A landscape with many peaks, sampled at points; each row gives a point and its height.
A climber steps from a point to whichever of its 2 nearest points has the largest rise for the distance, and stops where none of them is higher. Distance is the straight distance between rows; heights are no part of it.
K601: [-17 -13 -46  38  16  10  24  -3  35  -5   1  -7  13   1   0   4  -1  45
  22 -51 -24  38 -40 -10 -14 -55  44 -11 -60 -32 -14  34  -9 -34   2  81
  37  -4 -27 -24  33 -70 -20 -24  16  -6  47 -12  -3   9   5 -11  -5  -3
   4   3 -26 -76  15  -9  15]  height 355
K708: [-29 -21  -4 -50   4 -15  27  14  45  -7 -29 -24  29  66 -19  18  14  -5
  -8  17 -72  70  -1 -10  15   5  29 -26  23  49  -6 -12  25  52   1 -28
  19  -2   4  59 -63 -29  15   5  29 -52  30  -1  13  38  21  -6 -13  -7
  12  78  45  35  13   9   5]  height 655
K184: [ -13   58   44   71    6   16   27  -23  -14   -6    9   29  -20  -17
   -4  -26   56  -24  -46  -21  -74  -79   -8   53  -48   -3    5  -50
  -42  -37   36   15 -102   53   40   -1   -3   28   27  -28  -34   58
   33   17  -79    7  -13   16  -73    0  -17   46   24   51   -8  -30
  -33  -48  -75    2  -42]  height 292
K42: [ 17   0 -52  21  27  32   1   6  44   9   1 -16  25  -7   7  21  -9  19
  36 -29   9  16 -41  -9 -53 -74  -1  35 -62 -35   3  35   1 -41 -18  71
   9   6 -41  15  62 -74  -4 -20  19 -37  52 -20  10   3  17 -29   7   9
  32 -33 -14 -43  34 -17  20]  height 285
K454: [ -7  75  50  30   2   1   5  35  20 -15 -34 -42  33  29 -43 -54  90   8
 -26 -32 -77 -41 -23  17  48  25  -3 -19  -3 -40 -24 -31 -68  31  12 -35
 -11  46   6  -5 -52  47  -2 -27 -63 -16 -13  -2 -49   1 -36  36  13   4
   9  -9  -5 -34 -17  13 -88]  height 180
K940: [-28  22 -21 -68  19 -10  42  41  92  19  -2  26 -17  22  11  44 -11   6
  -2  26 -14  27   9   9  24  10  50  -5 -26  29 -29 -43   0  24 -81  -3
 -23 -26 -47  27 -49 -53  20  10 -34  13 -25  33  -1  18  18 -56 -27 -27
 -19  75  41 -35 -11 -48 -27]  height 800
K59: [ 39 -48 -19 -58  44 -20 -59 -35  70   7   8 -34  21  27  16   5  -6  13
  -4  34   8 -21 -21 -15  -4  64  38 -31  10 -27  12 -60   1  12  54 -20
  38  16  40  24 -17   4 -16  26 -95  35  24  37  -1 -47  -4  70 -17 -41
  33  43  53 -48 -40  -1 -64]  height 571
K212: [-40   1 -19 -73 -23   4 -53  27  44  38  46  33  -2 -18 -31 -11 -14 -68
  13  -5  36   0  41 -28 -45 -63 -58  68  -4  -4  47 -34  32  32  -5  15
 -48  74 -31  42 -14 -36 -46   8  20 -12  15 -18  -5   5   9 -36   7 -22
   5 -47 -27  49  40  14  29]  height 94
K12: [  6 -15 -21  -9 -48 -15  -8  41 -38  18  -4  29   9  -5 -56  22 -51   1
 -18  40  67 -24  17  10 -36  10 -56  39  15  38  12  18  42  64 -67  -3
 -22  31 -58  50 -44  -7   7  32  20  17 -42  -4  -1  19  55 -35  46  -8
 -41 -47  61  56  32 -10  27]  height 126
K468: [  11  -35   55    6   -7  -11    4  -59  -50  -11   33   39  -74    0
   -8  -60    4  -52  -23  -27   12   19  -19   -3  -39  -16  -51  -24
  -82   27   28   19   23   -8   -2   57  -40  -19   30    1   13   -1
  -56    6    6  -23   32   42   -1   48   47   13   41   68   38 -114
  -40   -9    3   59   40]  height 605
K925: [-13  -8  10 -14  12   7  -4 -20  43  -7  28  22 -13 -32  39   5   9  -4
  35 -11  70  32  32 -17  -3  28 -23  78 -35   3  11   4  28 -53 -26 -19
 -24 -10 -11 -15  42 -24  18 -17  22 -15 -29   8  32   6 -25 -46 -33 -36
  -1 -20 -56  -1  19  -6  47]  height 663
K376: [ 45 -23 -26 -36 -38   1 -33  26  21  37  -5  16  30   6 -30  25 -41  38
   6  43  25   7  11 -58   5  11 -31  50  15   6  59  -4  41  91 -63 -63
 -44  36  -5  44 -16  18  54  65 -25 -25 -12 -23  48  -9   1 -20  11 -98
 -42  -2  67  51  47 -40  38]  height 77
K548: [ 51  -5   7  46 -43 -34 -36 -56 -68  -9 -30  22  49 -16  24 -11  -6 -23
  13  15  53  34  16 -18  25  33 -43 -13  61  20  15   1  10  23   7  -7
 -17 -14  51  14  16  29  37  41  -5 -16  -3  24  62  16  45 -38  36  19
   3 -89  34  41  51 -12  33]  height 303
K414: [ -7 -36   8  -5 -10 -17  -3  57 -84 -31  17  49 -25  -4 -67  -5 -14  17
 -23 -15  34  11   1  57 -43 -30 -44  45 -34  56 -44  -7  -6 -18 -55  -2
  -4   0 -55 -19 -24  12 -26  28  56  47 -76   6 -41  33  48   8  -2   8
 -31 -70  -1  19 -23  41  15]  height 209
K980: [-19 -25 -29  10  -6   1  29  32  -2   3  20  24 -33   9 -25  38 -34  34
  -3  -1 -12  41 -10  40 -41 -57   4  31 -36  24 -42  17  11 -26 -39  10
  61 -21 -73   0 -16 -35  22  -7  42  26 -12  -1 -27 -20   7 -27 -23 -14
 -35  36  19   0 -35   0 -10]  height 361
K988: [-12  -5 -38 -26  -1  37 -36  14  10  25  23 -14  25  29 -11  52 -48   1
   3 -27  60  13   4 -10 -33 -32 -56  73 -44  -5  -1  34  26   0 -61  24
 -29  14 -32  48  43 -45  22  10  40 -26   0 -13  15 -13   1 -43  -5 -20
  -9 -41  -3  61  85 -20  43]  height 175
K349: [ -3 -17  50 -14  -8 -15 -23 -31  33  11  22  65   5 -21  18 -18  12 -51
  22   9  86  13  53  -8  15  26 -53  73  30   2  38 -10   3 -30   8 -69
 -43  25   4 -10  23  37   0   4   7 -22  -4 -12  42 -25  -4 -12 -16 -21
  19 -22 -32  31  17  -7  32]  height 866
K51: [  -2   -8   31    9   26   -8  -16  -28   -9    3  -28  -11    9   13
  -35  -22   28    8  -51   -6   -9  -54    6   -9  -14   13    9   -7
   -5  -19   45    3  -16    1   17   27   50   33   13    6  -22   36
  -21   47  -67   62    0    4  -45   -5  -31  101  -14   11  -12   -9
   59 -103  -79   -8  -86]  height 411
K199: [-42  12 -52 -61 -10  10  63  28 -43   9 -14  -4 -16  48  13  59 -52   9
  28   9 -22  38   7   3  17  19  32 -35  34  66 -44  30  37  21 -23   2
  51 -17 -35   1 -31 -43  42   6  17   7 -48  13  -4  21 -11 -44  -7   9
   0  78 -12  27  24 -21  -2]  height 651
K301: [ 72 -29  -8  26  14  -1  -9 -35 -20  -5 -34 -24   9 -20  17   8   7 -11
 -16  38 -29 -69  19  31  20  12   0 -57  35  -8   0 -32 -30  25  80 -33
  34   3  55 -17 -33  33  33  -6 -58  20  36   7  15 -76 -17  36  21 -11
  11  33  51  -7 -47  19 -36]  height 741
K877: [ 57  23 -16  37 -10  -8 -50  -4 -61 -46 -19 -39  50 -63   9  -5   2  11
   8  43 -41  -2 -17 -17  21  -7  34 -30  54 -56  19  29  26   0  61  17
  10 -40  38 -31  21  20 -31 -16   4   1  44 -46  15 -10   7  46  15 -26
  -7 -19  -4 -32   2   5  -7]  height 231
K732: [-27  50 -51 -44 -10  26  60  34 -17  15  -1  11 -16  11  42  47 -54   0
  37 -11   6  51  24  14  24  23  13 -16   2  52 -53   9  39   0 -54  -3
   7 -33 -23  11   0 -75  39  -4  -3   8 -60  53  -4   8   4 -72 -11  17
  11  55 -36   4  70 -55  30]  height 842
K665: [   5   30   12   42   16   24   -5  -36  -20    6   -4    3    5   -5
   -1  -10   28   -8  -49   -4  -43  -88  -16   41  -40   24   18  -37
  -31  -34   52   21  -54   31   36   25   21    9   55   -7  -34   49
   18   43 -103   49    3   35  -70   -3  -23   86    0   28   21  -34
   20 -102  -85  -22  -77]  height 346
K169: [ 11   4 -51  -3  17  -7 -47  22  54   6  11  -5  36 -46   8  29 -28  11
  31  28  13 -18 -46 -24 -44 -33  24  55 -15 -55  34   6  19 -18  14  -3
  12  24 -71  27  25 -15 -21  10 -25  10  12 -44 -17 -13  37 -30  -5 -41
   8  36  42 -23 -38 -24 -14]  height 82
K497: [ 39  14 -19  29 -20  13 -39  -7 -45 -39   2   8  25 -53  -1  37  -1  29
 -13 -18   2   3 -41 -30 -26 -37  50  13  16 -27  47  34  29 -12  63  47
  -9 -37  -1 -46  32  37 -54  -3  12  -6  51 -59 -12  -7   1  28  33   2
  25 -24 -33 -90 -16   4  32]  height 192
K776: [ 71 -12  -7 -40  23  26  -4   6   5  -5   9   5   1 -26  59  41  -3  -9
  58  54   3   9  41  -2  51  47  33   5  69   9 -32  -8  -2  15 -52 -81
  -6 -28  -7 -23   2  -6  78 -25 -34 -24  12  20  65 -31  11 -49 -66 -50
 -23   4  -8  57   6 -42  45]  height 7
K957: [ 44   4 -13  37   0   4 -22  -5 -37 -23 -12 -80  41 -27   6  -3  12  27
  29  30 -43  20  -8  -4  30 -15  64 -38  43 -69 -21  27 -15 -21  35  45
  42 -25  45 -37  17   2 -25 -40  27   8  48 -36   7 -31 -28  32 -23  -9
 -20  -3 -28 -16  27  -4 -10]  height 268
K772: [ 27 -17  67  20  11  34   2 -50 -14  -7  22  -2 -37  -6  35 -26  32 -18
  -7  -9   2   8   8 -51  22  11 -44  20 -34 -10   6   1  16 -59  58  54
 -45 -25  85 -28  64  30 -14 -33  -6 -33  61   9  29  -7 -17  30  54  -7
  42 -59 -70 -21  26  25  10]  height 621
K932: [-48  -4 -16  27  -2  14  51 -18 -23 -13  -3 -19 -32  23 -32  -9  19  54
 -12 -40 -43  38  25  24  13 -29  41 -64 -39   9 -17  45 -30 -46   8  41
  24  30 -23 -74   5   6 -23  12  65  52 -58  -8 -27 -13 -78  15 -45  19
 -47  44 -48 -11 -48 -21  12]  height 279
K709: [ -1  14   3   0  45  18 -53 -11  55   0  11  20   5 -38  -3 -14  31   7
  17   6 -38  15 -73 -44  -7 -49  45 -14  12 -42  79 -12   3  14  39   7
  -3 -23  10 -27  -3  15 -69   6 -29  -3  57 -45 -37   0   1  21   6 -11
  25  40  17 -70  -7  -9 -54]  height 140
K280: [ -7  -5  -8 -99  19  -5  31  29  44  25 -12 -24  14  43   3  66  11  12
  32  45 -22 -13  11  -3  28  39  40 -32  60  34   1 -42  18  48 -10 -38
  34  36   4  32 -46 -11  -8  -6 -14 -26  16 -10  37  30  19 -16  -7  -7
  16  46  38  20  -5 -18  20]  height 804
K614: [ -4  -8 -63  -8  18 -64  27  16  11 -41 -31 -37   6 -11  -5  49   0  46
  55  57 -42  25 -20 -32  10  21  99 -58   7 -54 -56  13  -5   5 -23  -6
  42 -34 -36   4   3 -22  18  34 -16  19  -6  17   7  11  27 -42 -49 -32
 -35  91  39 -49  14 -54 -35]  height 395
K503: [ 57  24  44  35 -18   8 -58 -35 -44 -22  -1  10  46 -53  60 -40  16 -58
   3  28  14 -30   3  14  27  18 -34 -19  71 -18   5 -20 -51  33  29 -34
 -49 -29  68  18  19  59  58  -5 -30 -20  39  36  41   7  28  -1  24  17
 -12 -75  24  41  48 -10 -14]  height 358
K39: [-12 -16  -2   8   3   1  29  -9  -2   1 -19  18 -21 -12  16  20 -12 -22
  18  18  71 -48  35  59 -17  36  25  -8  70  37 -39 -21   3 -14  34 -76
  32  35 -35 -34 -14  21 -15 -33  27  16 -10 -17  24 -61  -9  -9   5  32
  18  24 -20  30 -21   7  46]  height 625
K820: [-13 -27 -20 -55  -6  -2   2  23  25  33  37  -4 -32  29 -18  10 -20 -56
   1 -10  43  45  26 -19 -34 -31 -85  54 -26  19 -10  -8  43   1 -21  18
 -38  55 -17  69  11 -54 -25 -15  43 -32  11  -2  25  19  13 -24  10 -12
  33 -64 -57  49  58  17  37]  height 128
K644: [-11  60  53   5  11 -17  -6  11  28   5 -37 -45  23  49 -51 -35  83   6
 -42 -32 -70  -6 -27  -4  44   6  -9  -5  -3 -28  12 -27 -22  18   6  -8
   6  15  33  16 -36  31   4   7 -23 -19 -16  -2 -35  15 -44  44   0   5
  -7  35  31 -32 -18  16 -88]  height 146
K235: [-15  -1 -63 -11  -7  39 -41  20   6  29  -4 -14  39  12  18  51 -72  10
  -3  -3  33  -4  -9  -4 -25 -21  -5  57 -48  17 -18  31  39   4 -91  21
 -35 -18 -41  58  21 -51  43 -18  17 -34   8   0  13 -17  30 -58 -45 -22
 -23  28  51  58  35 -63  14]  height 133
K844: [-30  -3  -8  -9 -14 -30  94 -16 -17  12  11 -18 -75  50  14  -7 -23   2
 -27 -55  22  36  16   9  19  13 -16 -44 -37  38 -70   8  22 -50  -8  21
  26   7   0 -14  15 -32 -11 -27  77   2 -60   6  18   0 -57  16  -8  37
  20  -4 -77  15   9  19   9]  height 516
K25: [  1 -30 -30  -4  -4   9 -20  68 -46  -8  39  36  11  -3 -45  35 -17  32
   1 -25   1  11 -28  58 -49 -72 -37  74 -45  32 -66   0 -11 -33 -73  17
  22 -12 -47 -18  -6 -34 -16 -21  47  28 -42   3 -49 -14  45 -17 -30 -49
 -10   2  27  30 -37  19  -6]  height 284
K998: [ -2  -2 -35  16  38 -30 -43   5  47   2   5   0  20 -50  -8  18  -2  16
  34  31 -37  -3 -77 -44 -37 -63  53 -14 -17 -75  48  14   5  -4  52  13
  21 -20 -31 -19  12  10 -47  21 -37  29  36 -46 -30  -5  28  11   7 -34
  26  40  46 -82 -32  -5 -53]  height 111
K445: [ -44  -11  -20  -60   20   36    5   68   30   58    9    1   -3    9
  -19   90  -65    9   25   56   41 -104   -2    9  -51   38   28   -8
   11   20  -35  -12   65    7  -23  -16   22   35  -94   49   -3    8
   -9    4  -16   -8   -6  -18  -15   -6   39   -7   30  -10   23   53
   36   62  -62  -31   29]  height 599
K870: [  9  14  47  21 -26  15  13  13  -3 -15  -6 -74  24  10  34 -69  51 -14
 -11 -28 -47  22  -6 -13  48  31 -49 -20  31 -30 -60 -34 -17 -12  47  -7
 -36 -34  80  23  37 -18  66 -56   8 -19  17  38  27 -13 -24  21  28  -5
  -8 -53 -49  80  49  36 -40]  height 438
K313: [-26 -12  -6  29  -7   3  32  -2  16  -6  30  16 -47 -32  53  -3  28  11
  13 -22  20  54  31   6  22  22   0  44 -42  13 -21  10   4 -80 -36  28
  -6 -42 -20 -22  35 -60  25 -25  22  -3  -4  32  17  16 -38 -44 -52 -26
  -9   5 -44 -37   8 -30  22]  height 528
K460: [  3   2 -36  23  23 -10   9 -19  17 -27 -26 -60   7  -6  30 -11  15  23
  37  28 -40  21   5  12  41  18  70 -52  46 -59 -57  -3 -19  -3  -9  -5
  25 -18   6 -25  -2 -35  12 -32  12  -1  26  13  18 -14 -15 -26 -56  -7
 -42  55  17   5  21 -29 -17]  height 328
K907: [-56  48 -59 -68  -5  28  36  53  37  27  -3  36 -10 -15  28  39 -64 -10
   5 -14  -7  20  -2   4   7 -16  21   6 -16  32 -48 -23  24  17 -92  -1
 -41 -25 -70  20 -13 -77   3  26 -23   6 -37  45 -27  39  29 -77 -33  10
 -27  84  22 -13  31 -59   0]  height 613
K442: [ 14  -3  35  24 -28  12  12  -7 -34 -16 -28 -57  24  41   6 -45   9 -10
 -18 -23 -40  24  16   5  58  36 -35 -42  71   8 -81 -25   1   4  19  -2
 -11 -33  84  26  37  -3  65 -38  21 -12  25  35  40 -20 -12  -2  16  30
   2 -30 -25  89  29  39  -6]  height 495
K311: [-10 -30   2  27 -15   6   7 -44   4  -3  -3   8 -36  17 -10 -50   5   1
 -12 -17 -11  24   0  16   4 -67  -5 -18  -9  12  20   9  -1  -6  65  18
  36 -12  12 -28  -4 -24 -11 -14  21  -1  12 -20   3 -22 -21   8  10  31
   3  31  -5  -4  -5  59  18]  height 529
K9: [ 18 -17 -52 -18 -34  -6 -26  49   7  29 -12   2  46 -12 -34  20 -50  13
  -1  29  64 -38 -13 -30 -25   5 -42  67  14   9  49   4  43  46 -62  -6
 -22  46 -58  51 -17  12   8  46  -3   3 -38 -35 -13   3  14 -11  29 -62
 -61 -18  70  40  33 -13   4]  height 100
K841: [ 22 -50  -3 -13 -41  45 -66  -3   5   7  42  66 -37 -47  -4  -2   5 -28
   5  -5  36   0 -29  13 -71 -84 -69  76 -42   3  31   3 -15 -15  14   4
 -36 -21 -45   4  -9  -9 -16  -5  -2 -22  32 -39 -30 -37  46 -10  13 -21
  46 -48 -10  24  20  49  16]  height 130
K905: [ 24  -8  23  58 -22 -46 -13 -29 -71 -10 -29  23  49 -34  11 -11  -2 -21
   7  24  52  -9  12  -1  19  26  -5  18  26   7  32   9  -2  28  10 -10
  14   6   6  -4 -19  44  26  43   7  22 -21   4  26  15  14   3  29  26
  -5 -34  46  -8 -18   3  -2]  height 254
K857: [ 33 -24  55  55 -24 -12 -16 -29 -49 -18  -1  61 -27 -38 -15 -16   5 -10
 -23  11  52 -34  -1  31 -31 -25 -10  34 -15  33  53  20 -17   0  12   3
  10  -8 -25 -24 -29  44 -11  46   2  24  -4 -23 -23   2  32  26  23  26
  10 -32  18 -41 -59  28   9]  height 206
K863: [-23  11   7 -33  52 -18  42   2  87  12  -5  -2 -34  29  19  17  36  -2
   6  17 -11  12  13  21  45  32  51 -18  -6  11 -23 -41 -12  -6 -70 -18
  14   5 -27  -4 -34 -19  24 -16 -32  36 -20  33  -4   0 -31 -20 -38 -23
  -6  71  36 -38 -30 -34 -44]  height 645
K506: [-36  41  46  12  32  10 -19   4  32   5  -8   9  -1   3 -36 -44  40 -18
 -14 -26 -56  12 -48 -35  11 -31   1   5  12 -19  76 -16 -16  12  -2  11
   7   4   5 -14 -33  24 -72  -5   6   8  18 -36 -44  59 -14  34   9  26
  -2  28  13 -41 -12  28 -52]  height 101
K560: [  3  -4 -36 -14 -11   0 -64  31  12  10   0   1  47 -39 -23  27 -54   5
  15  27  26 -35 -48 -30 -49 -30 -27  65  -1 -34  60  11  37  17  -6   1
   0  19 -68  41   3   6 -28  28  11   4  -6 -76 -33  -4  35 -10  23 -42
 -19  -1  58   4  -3 -12 -27]  height 74
K534: [ 34 -31  10  24 -49   2 -53 -34  -9  13  19  76 -32 -52  -5 -24   1 -40
  -6  18  72 -23   9  23 -39 -50 -52  47  -7  29  60  -6  -8  31  13  -9
 -33  -7 -29  22 -45  29 -22  35 -12   9  24 -31 -22  -4  45  -8  28  17
  37 -45  20  -5 -11  23   9]  height 168
K830: [ 12  -6  12  -2 -17 -22  30   3 -28   6 -20 -39  12  56   9  -5   2   1
   4  -3 -22  52  25 -12  78  40   6 -23  64  60 -40   0  12 -11 -14 -21
  18 -48  68  19  24   1  60  -9  30  -8 -22  29  31  -2 -31 -15  -6  -7
  -6  24   7  53  21  19 -15]  height 586
K297: [-28   3  47  23   0 -36  -5 -43 -76 -29  47  35 -39 -11   3 -55   8 -27
 -33 -26   9  -2 -24  38 -66 -26  14 -29 -90  16  43   9 -13  11   5  27
   9  13 -12 -60 -18  15 -59  30  23  -7  14  17 -23  61  36  14  -7 112
   9 -76 -26 -22 -19  52  55]  height 461
K605: [ -17  -44  -14  -22   41    1  -45  -17   55   11    5   -5  -10   36
  -38  -32   -6   17  -43   -1   12   -8  -21  -17  -30   31   16  -30
    2  -22   31  -13   -7  -18   41   14   52   47    3    3  -15   20
  -50   42 -102   76   -3   18  -40  -23  -13  102  -14   -4   28   12
   52  -76  -80   10  -85]  height 483
K521: [-31 -10 -39 -27   7  10  15  42   0  32 -27   7 -17   4 -13  55 -65  18
  16  29  50 -97  -2  14 -51  19  13   4  45  19 -31  -5  43   1  32 -43
  51  44 -72  15  -2  14 -23   3  15  -1  -8 -38  -4 -28  32  -9  28  20
  14  39  16  30 -43   4  48]  height 540
K18: [ 34  -8 -15 -33 -33   4 -45  -6  27  18 -13  24  32  10 -18  -1 -18  15
  19  18  13  31  37 -44  30   9 -39  27  41  19  66 -12  30  72  -6 -63
 -67  27  21  33   0   5  58  68 -14 -31  -1   4  56  16  -1 -34   7 -65
 -19 -30  17  77  58  -3  71]  height 59
K778: [-13 -36 -67 -21 -20 -51   7  43 -17 -26 -33 -37  48  18 -45  51 -65  43
  18  37 -34  22 -24 -51   3 -12  -7   6  14   7   2  37  37  27 -33  17
  41 -31 -25  39   0 -13  44  42   1 -24 -12 -14  -3  36  30   5   8 -47
 -33  57  73  -8  24  -3 -38]  height 550
K449: [ 13  15  22  46 -20  34 -11 -31 -34  -1   2  18 -21 -21   2 -39  22  -6
 -43 -41 -39 -12 -10  -5  12 -27   1 -19 -17 -18  44  18 -18 -10  68  64
 -35 -55 101 -51  42  45 -16 -18 -18 -22  45  21 -11  11 -14  30  55  44
  14 -42 -62 -25  16  40  30]  height 506
K30: [-14  57  77   1  59  23   4  30  55   4  18 -13  -2 -21  42 -35  60 -36
  31 -10   1 -32  -7  15  34  68  22  20  21 -56 -10 -25 -56 -34 -46 -44
  -1   9   2 -44   3  22 -18 -60 -11  19 -18   2 -37  -1 -47  25 -35 -20
 -16  34 -26 -12 -16 -14 -51]  height 439
K867: [-33  27  58  53   4  -2   2 -28 -72 -32  21  16 -33 -25 -14 -38 -10  18
 -65 -45 -33 -30 -18  21 -63  -2  43 -32 -53  -1  49   6 -40   3  34  41
 -20  21  22 -75  19  59 -49  26   5 -18  18  15 -45  32  -6  56  -5 109
 -27 -45 -49 -51 -42  31  66]  height 373
K812: [ 39 -22  33  48 -55  11 -28 -21 -57 -37   9  43  -2 -50 -33   7  -4  41
 -28  -7  31 -15 -22  -6 -47 -48  42  38 -18  13  57  21 -16 -39  56  34
 -16 -35 -10 -55  18  64 -33  16  15   9  32 -37 -30  -9  11  33  21  25
  20 -41 -38 -59 -66  22  68]  height 163
K48: [ 32  -1  32 -47  23   5 -19   3  10  -4   8   8  17  -1  55  16  -3 -23
  47  14   8  32  58 -34  65  46 -14   9  64  25 -11 -19  -6  12 -43 -85
 -44  -8  29  -1  31  17  79 -28   2 -23  -6  44  79  -8 -16 -40 -75 -53
 -23 -19 -34  84  23  -8  39]  height 21
K922: [-36  36  20  -3  74   5  21  14 115  11   4   8 -31   0  25 -21  51 -17
  20 -15  10   4  -4  25  40  63  45 -19 -14 -35 -19 -43 -31 -31 -70 -21
  -7  18 -24 -22 -27   1 -30 -18 -30  46 -30  18 -22  -5 -35  -2 -51 -16
   3  69   9 -60 -35 -32 -37]  height 541
K307: [ 28 -10 -18  40   5  -4   6 -41  -8  12 -35   4 -18 -13   9 -26  21 -14
 -17  12 -11 -38   9  32   5 -28  -7 -51  29  16  34 -28 -17  46  83 -18
  24 -16  42 -12 -42  27   0   4 -23  15  24 -14  16 -36 -11  16  19  44
  17  36  33 -19 -40  41 -21]  height 643
K914: [ -43   38   47   35  -21    4   35   25   24  -22   10  -70   -2   10
   22  -66   73    4  -13  -45  -66    9   -7  -22   35   32  -23  -15
  -21  -40  -46   -2  -41  -37   35    5  -22   11   45  -13   23    0
    6 -105    5  -34  -14   32  -17    1  -41   17   -5  -22    1   18
  -65   43    4   21  -33]  height 362
K523: [  4  10   2   9  15  12  60 -15 -36 -24  -1 -42 -16  14  19  -4  -1  31
  32 -42  -7  35   8  -6  41  22  20 -53 -19   1 -60  40 -21 -58 -13  55
  37 -35  25 -35  42 -42 -20 -20  68  31 -20   6  -6 -16 -75  -8  -4  20
  25 -24 -78 -17  47  -7  -2]  height 394
K549: [-26  -6 -82 -12  -5 -45  10  39 -27 -15 -11 -25  32  -5  -6  54 -53  52
  33  29 -46  13 -27 -35 -10  -2  62 -15 -18 -25 -53  39  22   9 -48  10
  20 -44 -27  27  14 -37  53  35 -10   2 -18  15   3  10  43 -41 -28 -29
 -41  86  49 -25  25 -57 -43]  height 460
K974: [-14 -29 -40  34  10  25  -6 -56  28  -1 -12  -7 -12   4  -4 -26  15  29
  28 -29 -45  22 -22  -6 -13 -79  14 -39 -43 -20  12  19 -20 -12  67  69
  36 -11  37 -56   9 -37 -20 -19   7  -3  41 -20  14 -23 -20  24  22  16
  14  32 -32 -36  12  30  26]  height 446
K794: [-28  61  41  69 -28   8  20  10 -39 -22  -7 -24   4  27 -29 -56  47   3
 -69 -32 -93 -40  33  10  11 -23 -10 -48 -20 -35   9  21 -94  33  54  16
 -19  39  22 -41  -7  34  -1 -13 -18   3 -34  -1 -50  11 -21  23  24  59
 -32 -27 -64   3 -45  12   1]  height 239
K348: [-44  29  34  47  -3  25  27  -8 -40 -23 -13 -33  -4  38 -43 -39  30  48
 -52 -55 -75   0  22   3  18 -14  13 -39 -24 -29   3  30 -59 -21  38  41
   4  27  31 -68  23  26 -46 -21  39  15 -29 -11 -46  11 -52  37 -13  35
 -38   4 -66  -2 -25  12  10]  height 217
K669: [ 26  -2 -21  -4   8  35 -21  -5   8  22  -3 -17  46  11   0  37 -20  22
  19 -27  64 -14 -37 -10 -56 -52 -44  68 -73 -18 -18  42  19 -39 -30  54
 -15   4 -44  25  69 -49   5  -1  42 -45  30 -40  11 -15   7 -20  22   3
  25 -47 -10   2  70 -15  35]  height 226
K719: [  8 -12  13 -32   1  -5 -16 -18  17   9 -10  10  18  31  26 -22  -4  -9
  28 -10  22  75  60 -56  55  56 -58   8  38  31  24  -5  28   9  -3 -56
 -75   3  61  36  42  -4  63  16   6 -27 -19  33  81   3 -23 -20 -35 -64
   4 -62 -23  98  62   0  46]  height 39
K889: [-37  53  52  -8  37 -17  17  23   5 -16   1   5 -10  -9  20 -37  30 -36
   4  -9  32 -26   4  34  23  58  14   6  44 -26 -14 -21 -35 -41 -19 -46
   6  22  23 -32 -14  58 -49 -48  32  20 -52 -21 -35  10 -36  26  -2  12
 -13  15 -31   2   4   5 -36]  height 371
K986: [ 26  -9  25 -11  -9 -14  10  -4   3  11  -2  48 -14  -1   9  44  -5 -46
   8  25  76 -24  57  33   4  60   6  35  60  32 -33 -22   6 -19  13 -76
 -10  21  -5  -6  -1  45   6  -5   8  13  -6 -26  37 -43   1 -21  15  -5
  32   7 -12  33  -9  -7  46]  height 706
K973: [ -5 -27  -9  22 -36 -27 -11  30 -70 -16  21  33 -10   4 -49  -3 -36 -11
 -33   7  45  11  18  23 -34 -21 -48  35 -11  43 -22   7  28  43 -79  10
 -23  -3 -58  28 -38 -25 -23  29  61  24 -72  25  -9  42  70 -29  35  16
 -23 -77  23  53  18  16  17]  height 159
K960: [  79  -21   11  -43   38    6  -35  -40   48   -3  -11  -34   23   13
   42   -2   13   -5    6   35  -21  -41   -9   28   19   46   16  -33
   47  -15  -14  -64  -26   19   41  -48    9    2   58   10  -15   27
   17   -2 -105    7   56   29   20  -75   -8   54   -6  -36   25   43
   52  -12  -27    4  -42]  height 644
K872: [-26  14  28  -5 -22 -17  22  18  44   3 -33 -30  -6  65 -10 -47  38 -33
 -44 -15 -67  47   2   5  50  -6 -26 -43  13  35   1 -43  20  39  27 -45
 -16   2  36  76 -58  -4  12 -23  34 -41  -2  -2  13  29 -13  26   0  22
  23  68  35  57  -2  33  -7]  height 545
K325: [-25  -6  49  -3  -3 -43 104 -37 -26   6  31 -17 -60  31   5 -53   4 -14
 -51 -34  46  10  20 -15  -7  29 -58 -35 -54   9 -42   7  17 -75   6   7
 -15  30  23   2  20  -9 -62 -30  48 -12 -39  -5  31  28  -7  39   3  62
  13 -62 -62   9   0  44  13]  height 647
K243: [ 11 -18  47  -3   2 -28  42 -52 -20   4  25  12 -32  21  18 -50  21 -47
 -19 -29  45   2  13 -16   1  12 -64  -9 -38  14  -6  -1  15 -59  37  17
 -34  10  44   9  27  -4 -48 -26  18 -32   8  17  49  25  -2   7  26  54
  36 -82 -49  -7  33  34  28]  height 808
K730: [ -6 -17 -18  32 -21 -12  40  -8  21  -5  22  23 -34 -15  -5  25  -8  25
  -3  -1   0  43  18  36  16 -30  29  38 -33  26 -23  13   3 -52 -36  25
  33 -49 -38 -15   4 -39  46 -18  29  25 -16  22 -11 -24 -14 -48 -22 -19
 -14  51  -6 -15 -26 -29   9]  height 429
K515: [ -40    5  -23 -105   22   24   14   57   53   62   26   -9    9   34
  -16   99  -31    6   47   63   -4  -62    6    3  -22   41   53    3
   19   29  -11  -10   44   27  -36  -11   27   48  -43   57  -15  -32
   -8   10  -51  -14    6   -3   12   26   40  -25    9  -35    2   50
   43   31  -26  -52   33]  height 677
K816: [ 16  -1 -30 -14  -5 -32  50  15 -74  -4 -48 -28   0  28  -6  33 -25  26
  10  15 -10   4  24 -11  53  34  13 -37  61  46 -26  16  15  17  -3  -3
  52  -8   4   0 -13   7  30  28  36  17 -30  -9  19   7 -10 -14   3  26
 -22  45  18  13  -5   5 -16]  height 724
K735: [ 20  29  13  46   3  26 -43 -50 -48  -6  15  25  -3 -56  64 -32  28 -37
 -11 -19   3 -34   2  32  12  -4 -23 -46  11 -28  24   5 -26  16  79   4
 -50 -56  85   1  27  53   0 -13 -31 -35  52  27  10  34  -1  -2  49  47
  30 -94 -28   3  60 -10 -17]  height 419

Where does a climber stop that starts at each point below?
K376 | K349
K665 | K301
K905 | K243
K669 | K301
K957 | K816
K560 | K349
K25 | K349
K914 | K816

Call two points neighbours if one is among the 2 nearest of the other. Go from one point of each pair to the other, from neighbour to neighbour, staying as high as possible. Name the lowest point that can't be avoided.
K280 and K349 | K521
K243 and K709 | K506
K301 and K732 | K348
K816 and K732 | K199
K816 and K940 | K907
